Each row is a point on a landscape with many valleys, with its height.
From any point a ball rolls to the lowest of the 4 points nearest to it. It stops when none of these is lower. Distance is the straight distance between rows; heights are no part of it.
suda h=2.30: [ -7   9   4  19 -24   3   0   5  -6  -2]
lol h=2.73: [-19  -9 -10   1  11  -5  -1  -4 -19 -26]
zovi h=3.90: [ 10   7  13 -15   5  20   9   8  20   9]
fefo h=2.90: [-20   2  -5  20 -10   1   3   3  -9 -18]
nali h=1.93: [ -3   3  -9  14   1 -11   6  -5 -18 -20]
Liv h=3.20: [ 24  -7  12 -27  10  -7  -2 -12  20   4]
Pabup h=1.33: [  5  12   2  17 -10 -19   1 -11 -18  -4]
vivep h=3.70: [-31 -17  -4   0  16 -16 -11  -2  -6  -3]
Siti h=3.77: [  7  10   9   4 -14  17   8   7 -10   4]
gaz h=3.06: [-19 -10  -9   2  12 -14  -3  -9 -17 -19]
valeg h=1.23: [ 18  18   5  -1  13   5  16   9  14 -12]
Zok h=3.59: [  4 -18  -4 -22   4   7   1  -9  -1  26]
niz h=4.23: [-18   8  -2  27 -16 -20 -13   1   4   2]
divat h=1.52: [ 28  11  12 -16   6  -1   9  -6   1   8]
nitef h=3.72: [-14  -6  -9  12   9 -31  -7 -13  -8  -3]
gubo h=1.44: [ 23  16  -1   1  14  -3  19  -1   4 -12]
zomat h=2.32: [ -1  14  -5  11  -5  15  14  14  -2 -21]
Kam h=1.51: [ 18  12  -7   2  19  -3  15   5   8 -15]
Nimur h=4.24: [-17   5   1  23 -24 -16 -16   1  12   4]
kov h=1.29: [ 12  12   7  10 -20  -9  -9  -5 -18  11]
sop h=4.20: [-31   0  -2  26 -11 -12  -9   6   6  -1]
nofiz h=2.15: [ -5  10   7  18 -28   7 -11   9  -8   6]
rus h=3.75: [  7 -25   0 -28   7  -3  -9 -17  17  -4]
leto h=2.14: [ -2  12  -5  17  -8  -1   9   1 -12 -16]
vule h=6.65: [ -6 -28 -23   0 -12   8   1 -14  22 -11]
Ramis h=2.62: [-20   3   1  21 -16   8   4  14  -4 -15]
zuvo h=4.57: [11  6  9 -8 -3 19  7  4 -3 13]
kob h=3.14: [ 24   2  18 -13  17 -11   2  -3  26  -1]
Ledel h=2.51: [ 10   4 -14   3  18   0   0   6  -6 -35]
gined h=4.15: [-31  -8 -10  14   4 -20 -11   7  13   6]
dupom h=5.71: [  4  -9  -7  -4  -8  11  -9   5 -12  36]
mub h=1.73: [ 19  -1   9 -22   4   2   6 -11  -6  23]
gedu h=4.01: [-21 -12   7 -16  23 -15 -16  -5 -16  -6]
Zol h=1.11: [ -2 -24  -9 -18   7  10   4 -12   3  24]
bukad h=3.36: [ 12   4   8 -15   0  11   3   1  -4  17]
fuv h=2.22: [ -9   3 -11   8   2   4   8   2  -8 -28]
sim h=1.27: [ 15  15  10  11 -14  -9  -5  -8 -17  10]
telo h=1.94: [  5   8 -16   4  14   5   9   9  -3 -28]
dabuk h=1.35: [  6   7  10  -4 -12  23   3   9  -7  17]
nure h=3.43: [-32 -14  -4  12   5  -8  -4   4  -8 -10]
Piga h=4.12: [-27 -11 -11   2  18 -16 -21  11   3  18]
dof h=1.59: [  5  11   2  13 -14  -5   9   1 -14  -3]
meda h=5.86: [ -5 -27  -7 -18   3   8   0 -12  15   8]
Gatik h=1.01: [ -4 -28 -11 -18   1  10 -11 -11  22  -4]
zefeg h=6.60: [  3 -12   6 -26   6  19  -2   0  16  11]
sog h=1.04: [ 10 -14  11 -27  11   8  -7  -8  20   4]
sima h=4.17: [-37  -6 -11  16  -2 -12 -11  11  19   9]
soten h=2.59: [ 6 13 13 -4  4 23 12 16 19 -1]
mem h=3.99: [-24  -8  -1  -8  27 -22 -19   1  -9  11]
mabu h=1.60: [ 12   7   8   8 -23  -1 -17   2 -14  19]
dipa h=1.20: [ 12  16  -2  11  -6 -11  10  -6 -19 -10]
sil h=1.16: [ 17  15  11 -10   3   7  12   0   3   3]
kugo h=1.97: [ 13   6  10   4 -17   8  -5   5 -14  17]
tipu h=2.44: [ -8  12  -2  14 -12  17  13  14  -5 -14]
gizet h=1.18: [17 15  4 -4  9  6 13 11 18 -9]
Sovu h=3.50: [-24 -13  -6   9  12 -28  -6  -5  -6   0]
monag h=1.31: [ 25  16   9   1  -6  -9  12  -7 -18   9]
nat h=6.45: [  5 -31 -20  -4  -2   4 -11 -15  21 -13]
dut h=1.98: [11 19  7 -5  2 20 12 14  9 -3]
rig h=4.44: [ 14  -4  -3  -3  -8   6 -12   2 -15  32]
vis h=5.51: [ -3 -11   2 -22   1  19   4  -1   2  23]
tubaz h=1.99: [ 14  19  -1   6  -1   9  16   4  -5 -18]
zevod h=2.99: [ 16 -12  15 -26   9  -5 -14 -10  26  -2]

Call two points neighbours if one is among the 4 nearest of the other. Go from one point of each pair to the other, from neighbour to neighbour, staying as low as possible. Name the highest point that can't be avoided.
dipa and sog -> kob
dipa and sim -> monag
dipa and dabuk -> kugo
gizet and Zol -> Zok
Gatik and dabuk -> rus
sil and dipa -> divat

For each start below, name the point where the ball stops.
rig -> sim
dupom -> sim
nitef -> dipa
Nimur -> sim
sop -> dipa
gaz -> dipa
nure -> dipa
